Points, in no order, along strands that fork, close into loops and pass close to each other.
Points whose rows are less than 90.6 apart are linked; no others are. Some points are linked to none.
<900>: [ -7  17 -34   8  -6  27   7 -33  -1 -32  11  18 -12 -13  17  31 -76  15
 -28 -14 -33   8  19   2  -6 -13  17 -17  14 -21  -2  -1 -23  38 -12 -17
  31  43  23]
<936>: [ 11  19  -3  -2   0  14   4 -24   9  -9  24 -11  10  -7   9  23 -33  -1
 -19   5 -30  18  18  -3  13   1   5 -18   3 -15   4  -7  -7  44 -27  -2
   4  12   3]
<1287>: [ -1 -39  14  -4 -40   5  19  28  -2  40  10   0  19  -8  -8 -16  29   3
  26  -9  15 -32 -24   3 -14   7 -13 -20  -6  -3 -11  -3   3 -36  17 -29
 -26 -27 -49]
<578>: [-22 -20 -23   3  -2  -9   0  46   7  -8 -24  10  24   4 -21 -11 -25 -38
 -29  -9 -25  29  24  30  -7  19 -20 -12  -1 -13 -28   4 -14 -15   6  13
  25 -21  38]
<639>: [  5   6   3  26  14   1 -30   4   7 -27   6 -19  10  17 -10  18 -14  21
  -5   9  22 -14  -5   4  13   0 -11  13  -7   8   6   8  14  23   1   6
 -14   8 -10]
<1275>: [  9  24 -23 -20  22  -5 -13 -33 -11   0 -17  69 -40 -25   6 -14 -10  10
  -5  18   3   6 -10 -29  -2 -19  37  24  40  16   9  18  -1 -10  -7  25
  -7  22  18]
<779>: [-13   6  11   0 -18  -2  28   9   8  28 -34  -1  27  14   7 -28   5 -27
  13  -8 -17  46  -5  -2 -11 -17  20  35  -3  -1  -6 -27 -23 -24  29   8
   4  -6  -5]
<646>: [-12  24   6  14  11   6   4 -41  13 -14  -9 -29  32  28   2  22 -33  17
 -17   8 -45  13  -1 -20   4  -9  24  40  -3  14   3 -21 -30   9 -11 -13
   9  23  19]
<309>: [-21 -38  -5  31 -17 -33   7  13 -15   9  23  -8  -7  -8  17   6   6 -34
  37  12   7  -5  23  22  18  25   2 -38 -21 -36   9  22  17  28   1 -10
  23  40 -26]
<498>: [ 15  12 -14 -34  13  19  -5  -3  -3  -6 -13   9   3  -3  10   3   4  -1
 -11 -13 -14  18  -1   1 -22 -26   8 -29 -15   5  -2 -16 -25 -16 -15  23
   6  -7  28]
<989>: [ -9 -10  -6 -37 -21  -3  23   3   0  24  -7  13  30 -22  -2 -16  15  -6
  26  -1 -35   8 -20 -10 -25 -22  30 -14 -15   0  -2  -7  -5 -37   4  -7
  -5   5  -8]
<1084>: [ 11  22  13  11   8  16   9 -19  -8  21  -4  20 -10 -19  11 -23   4 -15
  -6  -8  38  12 -11 -12  18  10   8  16  19   2  22  -5  -3  20  13  19
  -9  -5 -28]
<364>: [ 17  10  36 -33 -18  27  37  -6  -2  32 -13 -10  18  -9  11  -5  21  -7
  17 -28  -2   5 -27 -20 -27 -34  14  -7  -9   5   6 -44 -13 -26  17 -10
 -12 -10 -29]
<1219>: [-11 -11 -17  -5  -4  -8  -2  32  11 -14 -14  -3  27   6  -5   5  -9 -18
 -14  -1 -37  32  12  25  -8  -4  -9 -20 -12 -17 -16  -5 -19  -2   2  11
  16  -9  29]
<1132>: [  9  -3  11 -18  11  -9  20 -26  -5   3 -12 -34  48  26  -3  23   9  19
  -7   6 -76   7  -7 -34  -4  -6  19  14 -14   6  -8 -29 -23 -30 -14 -18
  -7 -10  31]
<708>: [-23 -17  -1   7 -27 -28  24   6 -10  10  15   4  -3 -20  28  -9   7 -25
  31  15 -21  18  12  19   7   7  20 -28 -20 -42   8  10   5  20  -1  -3
  21  46 -12]
<7>: [-11 -11  26  37  -1 -27  -2  27  20 -12   4 -41  23  41 -11  19  -3 -25
  -9   1  -3   2  24  33   8   7 -25  -6 -30  -4  -5   1  20  23  18 -13
  12   0 -15]
<445>: [ -8   7   0  38  13   3 -19 -11  -1 -35 -19  20 -52 -19   5 -14 -25  20
  22   1  30   2 -24 -29 -11  -5  13  62  25  -7  32  11  21  -5  33   6
  -5  45 -16]
<1300>: [  9  14  -2   4  -3   2  -8 -19  -2 -16  15   5 -47 -35  32  10 -19  12
  24   9 -16  -5   2   7  14  -2  26 -14  -1 -19  30  -4   7  55  -3  -9
  10  49 -20]
<306>: [-15  -3  -5 -10  -3 -26 -36  -6  -3 -21  14  -5  -5  -6  28   9  17   4
  38  26 -13 -20  -9  15  -1 -21  29  -7 -35 -17  24   6  14  -5  -9   2
  10  51  -2]
<945>: [ 18  -2  39  -3   1  17  13  -5  16   3   9 -40  24  24  12  28  28   3
   1 -25 -22  -8  -6   2   0 -15 -18  -5 -21 -12   0 -38   0   2  -5 -11
 -23 -29   0]
<1184>: [ 18  12  25  -2  -5   3   9   5 -12  36  10   1 -24   9 -20 -15  46   3
  -7  -2  72 -36   9 -15  19  37 -21  15  19  31  -6  14  18   4   9   5
 -21 -50 -19]
<969>: [  4  19  -4 -23  23  12 -17 -24 -16  -3  -3  61 -36 -15   8 -27  -4  -1
  -3   8  30   4 -23  -9 -10 -16  14  -9  15  22   3   5  -2  -2  -9  39
   1  17  13]
<601>: [ 20  -5  11 -24  -6  28  14  23   2   6   9  -7 -21   9   1  -5  35 -11
  -3 -29  24 -19   6   7  -1  -7 -31 -43 -17   2  -8 -12   1  -8  11  -5
  -4 -61   4]
<1111>: [ 17 -12  11 -12 -25  -9  12  34   4  33  31 -21  -4  17 -15   5  48   8
  16 -17  22 -57  14   0  21  32 -27 -24 -10  17 -18  16  30  -5  10 -25
 -13 -65  -8]
<1075>: [ -2 -19  14  -6 -36 -13   2  36 -19   5   8 -42 -20  17  -3  14  29  -8
   1   3  34 -45  19  40   4  -1 -16 -47 -22   1 -11   2  13  15  18 -23
  14 -10  -5]
<1337>: [-13   2  20   3  -2 -19  14  16   5   5 -29 -19  39  27  -4  -1  15 -18
  18  -5 -15  33 -16   5 -19 -21   5  32 -14  -3  -6 -19 -17 -33  22  13
  -1  -8 -11]
<1335>: [-11 -18   9   5 -21 -31  -9  39 -18   0  17 -42 -31   9   0   9  10 -19
   6   8  43 -32  24  42  13  10  -8 -26 -22   4  -1  19  21  21   9 -28
  30  23 -19]
<1193>: [  9  -6 -21 -45  -3  24   3  23  -3  -5  -4  24  -8  -7  10  -4  16  -4
  -6 -18 -12   2 -19   3 -29 -25  -5 -57 -11 -10 -15 -14 -12 -24  -9  11
   7 -30  27]
<527>: [  5  -8 -20 -48 -15  22 -16  21 -13  17  -7  33 -18 -30   9 -16  28 -14
   2  -6  24  -4  -9  10 -17 -23   6 -51  -5   2  -9   5  -8 -15   1  17
   8  -8   8]
<1333>: [ 30   7  12   1  44 -11   0  -7   1 -11 -16  27   9  38 -15  -2   8   8
 -20  -4 -14  25 -13 -16  -2  -1 -39   0  21  16 -18  -1 -12 -41 -21  21
 -23 -48  27]
<789>: [-21 -23   1   7 -22   7  21  35   0  28 -12  -1  35 -11   4 -34  10 -26
  17 -12   4  27   2  23 -17   2  -7 -10 -10 -20  -5   3  -3 -23  23  -9
   1  -4 -19]
<1127>: [ 16   3 -32   8  16  -1 -29 -14  -3 -19  11  -4  25   7 -20  23 -31  20
 -25  15 -18 -13  12 -13  11  14 -23  -8   9   9 -20  25   0   5 -38  13
 -17 -17  32]
<191>: [ -3  -4   9  10   5 -27 -32   4  -2 -11  -4 -12 -20 -11   1  18  41  24
  15  30  36 -11 -22 -17   3   4   5  48  16   0  33  37  24 -18 -15  -4
 -29  33 -34]
<588>: [  1  26  -1 -42   4   8   6  -8 -18  16 -14  31   2  -8  11  -4  31   8
   7   2  13  10 -26 -21 -22 -32  29  10   5  18  17  -3 -12 -32  -5  27
 -12  -1   1]
<599>: [-18   3 -11   0 -13   7  25  21   4  29 -19  17  26  -3  14 -41  -1 -28
  19 -10  -3  49   8  18 -16  -6   3   5   0 -12  -5  -9 -15 -20  25  11
   7   5 -14]
<1253>: [-19 -33  -1  20 -21 -39  -5  42 -21  12  24 -30  -1  -3   5   3  17 -19
  27   7  19 -17  29  34  10  36  -4 -36 -18  -3 -11  27  29  22   1 -13
  28  27 -14]
<875>: [  2  16  11  34   3 -20  -3 -21   6  -4 -11  -8  26  12  -9  19 -13   9
   3  17 -23  17  -6 -21  24   6  18  52  13   2  10   4  -8   9  -6  10
 -22  15 -22]
<1376>: [ -4   3 -23  -7   4   5 -59  13  -3 -33   3  -7 -30  -9  13  10   2  18
  13  18  38 -23 -13  25 -12 -23  -2   1 -14   9  24  13   8   5  -4  11
  10  32   3]
<1344>: [-19  35  17  22  22  34  15 -45  13  -7  -3 -19  10  18   4  24 -47  23
 -18 -18 -14  21   2 -24  -5 -16   4  36   2  13   7 -40 -19  35  -3 -12
   3  15   0]
<1070>: [  4   6  -3 -23   0   9  -2   2   2 -20  -6 -15  18  12  12  13   1  -1
  -5   0 -40  15   1  15 -23 -18   7 -20 -22 -10  -1 -19 -19  -4 -21   6
   2   2  31]
<1273>: [ 13 -40  18   4 -23  13  54  17  18  28   7 -21  27 -12  -7  -9  14 -21
  17 -28 -39  25   7  -3   0  15 -30 -21  -6 -37 -20 -20  20 -15  -1 -21
  -3 -34 -15]
<577>: [ 12  -2  22   1  -1 -12 -18  13  -1   0  -5 -16  17  14  -8  27  56  30
  16   4  19 -34 -29 -10 -11 -15 -13   5  -4  11   5  16   3 -29 -13   3
 -47 -27 -12]
<61>: [-20 -36 -12 -13 -34  -5   4  17 -10  25  14   4   9 -38  14 -26  21 -14
  45   9  13 -16  -9  20 -12  -1   9 -41 -19 -20  -5  12   9 -12   9 -12
   0  20 -28]
<720>: [ -5 -12  16  32   1 -28  -4  23   8   9  15 -37  24  25  -8  16  20 -16
  10   7   8 -16  19  19  22  22 -25   2 -19   1  -7  12  20  23   1  -7
 -12 -13 -17]
<329>: [  7  -8 -14 -11  -1 -16 -24  20  -3   2   4  -3   5  -8  -4   4  23   7
   7   6  14 -16   6  -6  12  17  -6 -17  -1  12 -10  26   9  -9  -7  12
 -16 -23 -11]
<375>: [ 14  -1  12  23   4  -7 -18  10  -1   1  24 -36  -9  11 -23  21  32  25
   3  25  43 -42  12 -12  22  30 -19  21   8  33   2  35  30  28 -15  -6
 -29 -14 -20]
<816>: [ 21   0   5 -12 -12  -7   8  41   7  15  17 -19 -19  21 -12   3  31  11
  -3 -16  30 -42  17   8  12  22 -24 -30 -14  19 -20   6  16   5   1  -3
   2 -57  12]
<1103>: [ -5 -30  15   2 -36 -15 -20  30 -19  26  20 -43 -11  16 -15   3  52  13
  10   5  50 -63  -3  29   5   8  -9 -13 -17  11  -7   3  12  -7  28 -20
 -13  -6  -9]
<95>: [-25 -13 -19  13  -2 -37  -8  13   2  -9  -6  10  30 -11  -4 -10 -17 -18
  -1  26 -48  10   1   6   9  13  23  31   6 -21 -11  20  -7  -8   5  -3
   5  25   7]
<54>: [  6 -18  29  24  -3 -29 -15  11   0  14  24 -43  12  18 -19  14  38   7
   9  19  24 -36  13  -3  31  32 -14  13  -3  14   1  26  33  27   6 -12
 -23 -19 -27]
<479>: [ 18  16  28   8  33   7  18 -28   1  15  -3  48 -20  10 -13 -29 -10 -13
 -31  -6  34  14  -3 -25  18  14 -32  -2  31  35  -7  -3   8  17  -8  23
 -14 -23  -7]
<649>: [ 16   1  -7  22  15   8 -30 -12  -6 -14  21 -14 -29 -19 -17  14  -2  35
   8  23  43 -35   4 -28  22  23  -9  20  13  25   8  36  34  39 -18   3
 -21  15 -16]
<1061>: [ 21  15   6  -7  29  31  18 -42   5  -6  -7   6  14  23  -3  11 -37  -6
 -41 -19 -23  24   0 -24  -9  -4  -4  11  28  -3 -11 -34 -35 -11 -21   8
   4 -25  55]
<794>: [-13  -3 -12  -2  -9 -21   9  -4   4  10 -13  23  35  -4  -8 -12 -16 -15
  -7  14 -45  14  -3  -7   5   3  30  39  20 -12 -11  12 -24 -20  -1   8
  -3  -2  20]
<1238>: [-12   1  -4   6  -9  16  32  -7   8  -3 -22  15   5  -3   1  -8 -48 -36
 -40 -13 -28  44  18  -5   4  -1  16  17  30 -19 -18 -26 -41   9   7   9
  32   4  37]
<907>: [ -9  12 -23   9  11  33 -26  -9   3 -42  12 -15 -23   7   3  28 -41  23
  -7  -4  37  -8  13  18  -9 -16 -30 -37 -14  13  -1   7   7  37  -9  -1
  20  15   9]
<1397>: [ -3   6   1  20   3 -10 -24   3  -7 -10  -6  13 -35 -24   1  -8  10  19
  16  18  33   1 -28 -16   4  11   9  55  30   3  30  32  26  -7  -1  11
 -15  31 -34]
<786>: [ 12  -3  20 -17  -5 -16  42 -15  -2  19 -15 -18  41   8  -5   4   9   4
  13  -3 -67  20 -13 -34  -7  -4  30  18   0  -5  -8 -25 -18 -34  -5  -6
 -22 -16   7]
<397>: [ -4 -10 -11  20  10 -17 -26  11   6 -24  16 -16  13   2 -13  15 -21   1
   1  23 -10  -7   5  24  16  11   3  -4 -11   1  -1  13  11  23 -12   7
  -4  24  -1]
<561>: [  4 -15  22  20  19   2  20  17  32 -13 -11 -35  28  44 -15   5  12 -21
 -19 -33 -23  30  12  13   4  -1 -35  28  -5 -16 -20 -32   3 -13  21 -12
  -1 -55   9]
<1201>: [ 14   7  -6  24   0  11 -17 -15 -13 -13  17   4 -47 -46  12   1 -30  19
  22   0   2  -2   6 -18  26  12  16  -1  14 -10  24  18  22  59  -4  -5
  -5  35 -21]
<321>: [ 22   1  29 -21  -6  26   6   2 -10  27   0   1 -17   6   0  -5  52   2
  -5 -21  44 -26  -9   3   5 -14 -16 -20 -10   5   2 -19  -4  -7  18   0
 -26 -44 -17]
<1134>: [  9  -5 -50 -13  20   5 -40   6  -6 -18  17  24 -33 -21 -18  -8 -24  22
 -11  29  17 -18  13 -25  12  21   1 -20  28  21 -24  35  14  16 -24  23
   9  -5  27]
<953>: [  0 -27   4  11  -5   5  36  34  26   3 -19 -21   3  23  -7  -7   9 -35
 -16 -35 -16  38  20  29  -5  12 -36 -10 -10 -25 -15 -24   8 -16  22 -13
  22 -43  11]
<1043>: [-11  -8   2  24  14   0 -26   2 -13 -44  -3  26 -75  -5 -13 -26 -15  15
   5   6  73 -18 -22 -25 -10  12 -16  24  15  32   4  27  38 -18  19  17
   7  46   7]
<3>: [ -9  10 -18   0  12  15 -41  -7  -2 -42   9 -17 -23  -1  14  19 -24  22
   7  11  34 -15  -8  28 -11 -28 -16 -18 -20   5  21   1  -2  33  -4   0
  20  30   3]
<1395>: [ 12   3 -41 -17  13  13 -47 -16  -3 -28  14  38 -26 -32  -3  -1 -36  13
 -14  23  -4 -10   4 -11   4  -1  16  -6  22  -1  -7  32   5  16 -25  15
   7  13  29]
<234>: [ 23   6 -37  -5  19  12 -27  -7   1 -15  16   7  -7   2 -24  14 -24  27
 -16  13   9 -19  12 -16  10  27 -23 -25  16  29 -32  26   3  20 -31  14
  -3 -26  27]
<354>: [-14  26 -29   0   7   5 -13 -39   6 -35   0   6 -36 -16  23   9 -52  39
  14   1 -50 -11   6   1  -9 -14  32   6  -7  -6  25 -19 -10  38  12 -27
  29  69  10]
<1357>: [  2  19   8   8  -6  20   7 -11 -12  27  -7  27 -28 -26  25 -37  14 -13
  10  -6  50  11 -17   4   2  -4  22  22  18  -7  30   3   1   1  21  12
  -2  15 -36]
<1367>: [-19 -16 -14  12  -1 -33 -25  12   2 -17  11  -7  20  -5  -1   7 -19 -16
  15  35 -35  -3   0  17  12  15  10  -4 -20 -22  -9  22   0   8 -10   4
   2  34   6]
<492>: [ 27  10  23  -8  26   0  11 -18 -11  19  -7  46 -23  14  -8 -30  28   1
 -14  -3  48  -2 -15 -22  11  14 -33  -9  32  47  -3   8   2 -22 -17  26
 -19 -39  -6]
<610>: [-10  22 -36   0   6   4 -25 -49  -1 -32   4   4  10  -8  -1  26 -49  44
  -8  19 -41 -21  -7 -14  -5 -15  18  29   0  11  15  12 -11   2 -28 -17
   5  31  28]
<571>: [ -1  -9   8  21  -3  -2  17   4   6 -18  21 -25  15   3   3  30 -28 -19
 -26   3 -29  19  28  11  19  12 -15 -34   0 -23  -7  -3   8  51 -21 -17
  15   4   6]
<881>: [  3  25   8  22  14  -5   9 -24  10  -7 -14   4  22  17 -22   8 -29   5
 -21  14 -21  24  -4 -35  18   2   6  52  28   2 -10   8 -13  -4  -6   5
 -25  -7  -4]
<1268>: [ -9 -20  14  14  -8  -1  52  38  13  22  -6 -19  15  15  -7 -19  12 -42
 -15 -30   4  27  36  36   0  24 -38  -6  -5 -10 -10  -4  15   0  35 -19
  29 -37 -21]
<1121>: [ -5  24 -16  -4  22  -6 -26 -40   6 -28 -11  -3 -24  -7  12  10  -9  47
  25  17 -17 -16 -14 -11 -12 -32  34  42 -22  25  45  -8  -5   3  -2 -14
  16  50   1]
<424>: [-16   1   3  42  16   0 -17  -3 -10 -47 -12  30 -61  -2  -8 -26 -29  12
   8  -2  51   2 -21 -24  -8   5  -4  49  21  11   9  18  36 -16  43  15
   0  47  -6]
<131>: [-29 -13 -25 -36 -18 -20   8  -3  -2  18  -1  32  20 -37  11 -22  11  -4
  24  21 -53   3   6  -4 -14 -17  47   0 -11 -11  -3   7   4 -25   8  -5
  15  30   5]
<916>: [ -2 -34   4   3 -23  12  55  11  12  35  -2  -4  31 -28  -8 -21  -7 -25
   2 -21 -43  36  29  -4   8  23 -20 -15   5 -45 -12 -13   4  -9   3 -11
  -2 -24  -2]
<955>: [ 32   0  20  -9  34  -6  18  -3  -5  12  -6  37 -14  33 -11 -26  31   7
 -13 -17  11   9 -10 -17  11  21 -46 -15  18  30 -20   7   6 -47 -15  15
 -24 -67  16]
<1240>: [-25 -28 -26 -10  -9 -20  -9  49   9  12  -7  11  32  -5  -8 -24  15 -14
  14  -2 -11  12 -11  23 -23   6  -5  -9 -14  -4 -16  12   3 -38  22   3
   3  -3  -1]
<1222>: [ 15  18  37 -14   6  26  -8 -11 -11  13 -10  15 -21   9   7  -1  44  -2
 -12  -4  60 -17 -23   1 -10 -21  -8  -3  -2  15  16 -13 -21 -17   3  22
 -24 -22  -5]
<1129>: [ 17  18  10   4  19  16  24 -28  -4  32  -5  37  -3  -2  -8 -29 -16 -28
 -24 -13  15  35   9 -21  25  10  -9   3  37   0  -3 -11 -10  16   5  19
  -7 -22 -19]
<1343>: [ -1  13 -46 -10   2  17 -25 -19  -4 -33   6  44 -34 -33   7   2 -63   9
 -18  -5 -22  -1  17  -5  -3 -17  26 -12   9 -18   3   7  -9  30 -12   4
  22  38  32]
<208>: [  5  23  -7 -10  20  37  13 -44   6 -16  -4  -3  14  11   8  17 -48  -2
 -49 -12 -35  16  17 -23 -18  -3  11  10  28   1  -4 -48 -48  -1 -33 -15
  27  -4  56]
<914>: [-10 -23 -12 -17  -5 -17 -51  19  -4 -18   7 -18  -7  -6  18   5  27  11
  28  28  16 -31 -14  29 -11 -17  14  -5 -22  -6  16  16  12  -8  -6   7
   5  34   4]
<1220>: [  0  17 -15   5  -1 -14  -6 -27   8 -25   1   5 -49 -16  36   8 -39  20
  26  -2 -37  -7   4  17  -2  -8  33  -6  -5 -19  38  -9   0  43  10 -17
  29  65 -10]
<108>: [-13  19 -12 -14  15 -19 -30 -13   2 -20  -4  -4   8   1  15  12  -2  19
  17  30 -26 -13 -17   5 -15 -33  25  27 -22   6  24  -2   2  -9  -9  -3
   3  34   7]
<1245>: [ -1  32   8  15  14  34  12 -39  12 -14  11 -21   4   8   5  30 -30  20
 -14 -15  -9  13   4  -2   3 -12   1   4  -3  -7  12 -21  -3  47 -14 -11
   0  18  -5]
<941>: [  5  12   7  13   3 -17   4  16  -5  27   5   1  -7   7 -22 -21  16 -13
 -11  -3  55 -12  14  -1  17  47 -14  17  19  32  -5  24  20   0   6  10
  -3 -23 -26]
<1342>: [ -5  25 -12   5  23  -5 -25 -29   1 -31 -16  27 -44 -17   7  -2 -24  35
  15   7  -1  -4 -19 -25 -15 -19  31  53  14   8  35   8  14   0  13   6
   1  47 -10]
<991>: [ -1   0 -20 -17  -9   9 -20  32  -2 -14   6  -6 -10  -6   6   8   3 -16
  -4   7  13  -3  18  31  -1  -9  -4 -41 -14  -7   0  10   2  24  -5  13
  22  -1  -1]
<1119>: [-18  -5  14  35   0  -5  11  14  14 -28  16 -33   3  25  -1  35 -38 -16
 -20   2  -5  16  29  31   7  -1 -25 -13 -15  -6  -4   5  10  54   8 -18
  32   6  -9]
<399>: [  4  15 -26  -5   9   6 -24 -31   6 -26   2  -2  40   4  -8  27 -36  22
 -26  25 -41 -16   1 -14  -6  -8   2  19  16   2  -7  15 -26 -10 -41  -7
  -8   4  40]
<724>: [-11  12 -18  12 -13  20  17 -16  11 -29  -7  17   7   0   6  19 -75 -12
 -42  -8 -31  18  21   1  -2  -4  17   1  24 -17 -14 -16 -35  31  -9 -11
  29  22  33]
<834>: [-26 -18   2  26 -22 -15  19  49   0  21 -12 -19  21  13   0 -26   6 -39
   6 -10  26  16  18  48  -5  15 -17 -14 -20  -8  -5  10   5  -6  37 -10
  23  -7 -25]
<1359>: [-14  -6   4  21 -24  -2  38   9  11   8 -14   5  19  -8   2 -10 -41 -38
 -24  -6 -35  51  25  11  17  13  14  23  18 -35 -10 -15 -20  30   9  -5
  24   4   6]
<813>: [ 10  -2   8 -39 -17  16  34   0   4  21  -8  -5  21 -10  -2   0  16  -3
  21 -16 -36   5 -23 -14 -38 -34  28 -25 -23   0  -4 -40 -16 -34   1 -11
   6  -6   3]
<1113>: [ 11  26   7 -19  27  37  -6 -34  -9  -5  -3  39 -38 -10   9  -7  -8  -1
 -10  -3  33   3 -14  -6 -12 -20   1 -28   7  24   5 -16 -15  20 -19  29
   3   8   9]
<311>: [  9  -5  38   6  -7  -2 -11  -5   6   2  12 -31  22  25   0  26  47  23
  16   0   1 -31 -19   0  -2  -7 -15 -13 -24   0   2  -8   8   1  -8 -11
 -37 -19 -13]
<102>: [-13  -7 -23  10   8 -15   6  40   4   0 -12  10   4  18 -33 -23 -31 -41
 -31 -13  11  29  26  24   4  29 -21 -10   5   9 -25  18   4  -8  18  13
  37 -16  11]
<1146>: [  1 -23  31  -1 -31   0  22   2   0  40   6 -12  28  -5   1 -11  34 -11
  26  -8   8 -21 -15  -5  -2  -6 -11 -10 -14 -16   0 -12   4 -11  18 -18
 -28 -11 -42]
<564>: [-17 -38  19   5 -48 -15   0  30 -19  46   7 -23  12   2  -9 -14  47  18
  11   2  47 -47 -10  23  -1  23 -11 -12  -1   8 -10   0   9 -37  28 -33
 -23 -19 -39]
<798>: [ 23  -1  -3  25   1  10 -20 -10  -7   0  24 -17 -31 -33  -3   7  -7  19
  14  16  16 -21   3 -15  37  23  10   0   6   0  15  27  24  54 -21   0
 -10  17 -19]
<1277>: [  3   4  -5   1  12 -25   8 -11  -3   8 -20  28  35  12 -11  -4  -8  -6
 -19   9 -27  26  -4 -32   4   5  10  38  41  -6 -19   9 -30 -30 -16  10
 -20 -19  13]
<1064>: [ 16 -41  25   2  -1   6  48  14  18  -4  11 -26  10   3  -4  21  17 -13
   4 -28 -61  19   7  -2   3  17 -32 -29  -8 -43 -25 -36  26  -9 -14 -28
  -5 -41  18]
<1180>: [ -6  26   5 -31   5  -5  -4 -14 -15  12 -25  17 -13 -10  20 -11  29   9
  14   7  15   2 -29  -3 -26 -49  45  17 -10  18  30  -7 -14 -36  24  13
   6  26 -12]
<124>: [ -4  -4 -38 -31  -3   3 -31  18  -2  -5   6  26 -15 -30  12 -13   8 -10
   4  14   5   3  -2  13  -2  -7  21 -23  -5 -11  -6  17  -2  -3  -3  20
  10  10  11]
<94>: [-10  -7 -14   7  12   9 -52  10 -15 -43   3  10 -67 -18   2  -6 -17  19
   9  12  65 -25 -14   4  -4  -6 -10   7  -3  15  18  18  24  -2  10  11
  25  37   6]
<369>: [  1 -10  19  14   9 -13  13  26  13  -2 -19 -22  38  37 -11   0  24  -4
   5 -18 -18  16 -15   8  -4  -7 -25  29  -8  -8 -12 -15  -2 -36  16   6
 -20 -42  -5]
<1060>: [  9  32  22 -18  17  46  -3 -19  -7  -2  -5  12 -26   0  14  11  10   1
 -20 -15  41  -4 -11  11  -8 -23  -2 -21  -5  10  16 -21 -24  22 -11  12
  -6  -5   2]
<1373>: [-10 -27 -26 -13  -5 -24 -16  51   5   4  -3   1  15   0 -11 -12  21   0
   4  -6   9 -12  -4  14  -6  19 -12 -27 -17  12 -24  25   9 -36  11  12
   3 -32   2]
<460>: [-24 -13 -16  -9 -24 -32  21 -19  -8  16  10  22  -1 -21  26 -13  10 -14
  46  21 -45   1   8   6  -4  -8  47 -14 -23 -33   6  -1  12   1   2  -7
  19  56 -10]
<841>: [ 18  16   2 -25  16   1  10 -16 -13  20 -11  37  -3 -10  -5 -18  28   3
  -6  -2  21   8 -15 -28   1  -1   6   0  31  14   5  12  -5 -28 -19  27
 -29 -24  -3]
<239>: [  1   4  23  -6   2 -26 -25   4  -2  -2 -14 -12   8   0   7  22  56  38
  23  28  24 -21 -23 -10  -8 -15  11  32   5   2  30  20   6 -28 -15   2
 -38  17 -21]
<1309>: [ -1  28   6 -11  -4  -4  -4 -22 -14  21 -16  18 -29 -34  29 -27  26   8
  23   9  20   3 -27  -7  -3 -18  40  41   7  -2  42   4   4 -11  18  13
  -7  31 -24]
<120>: [  6  17  12  26  18  27 -12 -28  18 -26  17 -20  11  12  -4  35 -23  16
 -16  -7  21  -3   0  -2  -1  -8 -22  12 -13  12  17 -12   6  40  -5  -5
 -16   1 -15]
<702>: [ -6  34 -26 -17  13  25  -2 -49   1 -19  -6  25   6  12   0  21 -56  22
 -33  -6 -30   6   6 -27 -12 -19  25  13  11  20   0 -26 -52   0 -16  -9
  25  24  57]
<475>: [ 10   8  28 -17  -9  16  14  -2 -17  50   9   2 -34   8  -4 -27  50 -11
 -18  -6  74 -32   0  -4  14  16 -18 -10   6  18   1  -4   3  -6  29  -7
 -16 -46 -11]
<71>: [-11   5 -22  13  -5 -25   8  29  -3  11   9  18  -8   0 -28 -32 -44 -34
 -23 -12  27  16  32  11  10  58 -15  -6  15  29 -31  26  18   2   7   9
  32 -12   3]
<978>: [ 33   3  11  -7  40  13   8 -21   5 -13  -6  12   6  35  -4   7  -7   4
 -34 -21 -31  26   2 -17  -9  -5 -28   5  17  -1 -18 -31 -20 -29 -20   9
  -6 -50  49]
<436>: [ -2  17   5   3  10   1  11 -37  10  -6  -6 -34  48  32   0  31 -14  10
 -18   2 -64  11   4  -8  -4  -1  14  22 -14  -2  -3 -30 -33  -2 -23 -11
   2   1  29]
<256>: [ -2  28 -34 -19  19  15 -17 -54   1 -23  -8  20  -2   3   5  11 -41  31
 -17   8 -36  -7  -2 -13 -11 -33  40  25  -5  24  12  -5 -26   1  -5  -9
  26  34  34]
<744>: [  5 -13  27   1   1   5  27  -7  18   3   3 -39  31  17   2  24  18  -5
   1 -23 -55  17   6  -4   0   6 -15 -12 -17 -28 -13 -42  -1  -9 -19 -10
 -17 -26  17]
<477>: [-20 -22   6  21 -25  -7  47  14  13  30 -12 -10  43 -11  -8 -13 -14 -43
  -7  -3 -55  35  25  13  16  23 -12  -2  10 -43 -17  -7  -9   5   2 -10
  13 -14  11]
<1131>: [  8  -5  45  -6 -18  16  38   4  -1  34  -5 -12  18   3   4  -9  33  -9
  16 -35   1   7 -27   1 -14 -27   0   2  -4 -11   4 -40 -10 -30  23 -10
 -24 -32 -34]
<1290>: [ -9  -7 -11   2 -12 -16 -13  26  -7  20   2  -6   7 -16   0 -23  15 -17
   5   0  34   0   5  16  16  29  -5   0   4   2   5  25  20  -4  18   9
  -2  -2 -32]
<178>: [ 16 -39   3  -8 -33  -2  26  25   3  38  25 -12   2   0 -19 -10  33  11
  24 -17  10 -40   4  -4   9  24 -25 -30  -6   3 -22  11  19 -19   8 -34
 -24 -55 -35]

A tip is a point with one link. Name the tips that can be reached along the links from each point below, in the order of the rows.
<1201> | <875>, <786>, <354>
<1337> | <1275>
<479> | <907>
<1219> | <991>, <71>

A piece is all that can be reached along the links. How many separate loops has the piece of each point below (a circle has one, a figure eight two, a Y none), and how many tips (points with one link)?
<120> | loops 0, tips 3
<724> | loops 2, tips 1
<564> | loops 2, tips 1
<1219> | loops 0, tips 2
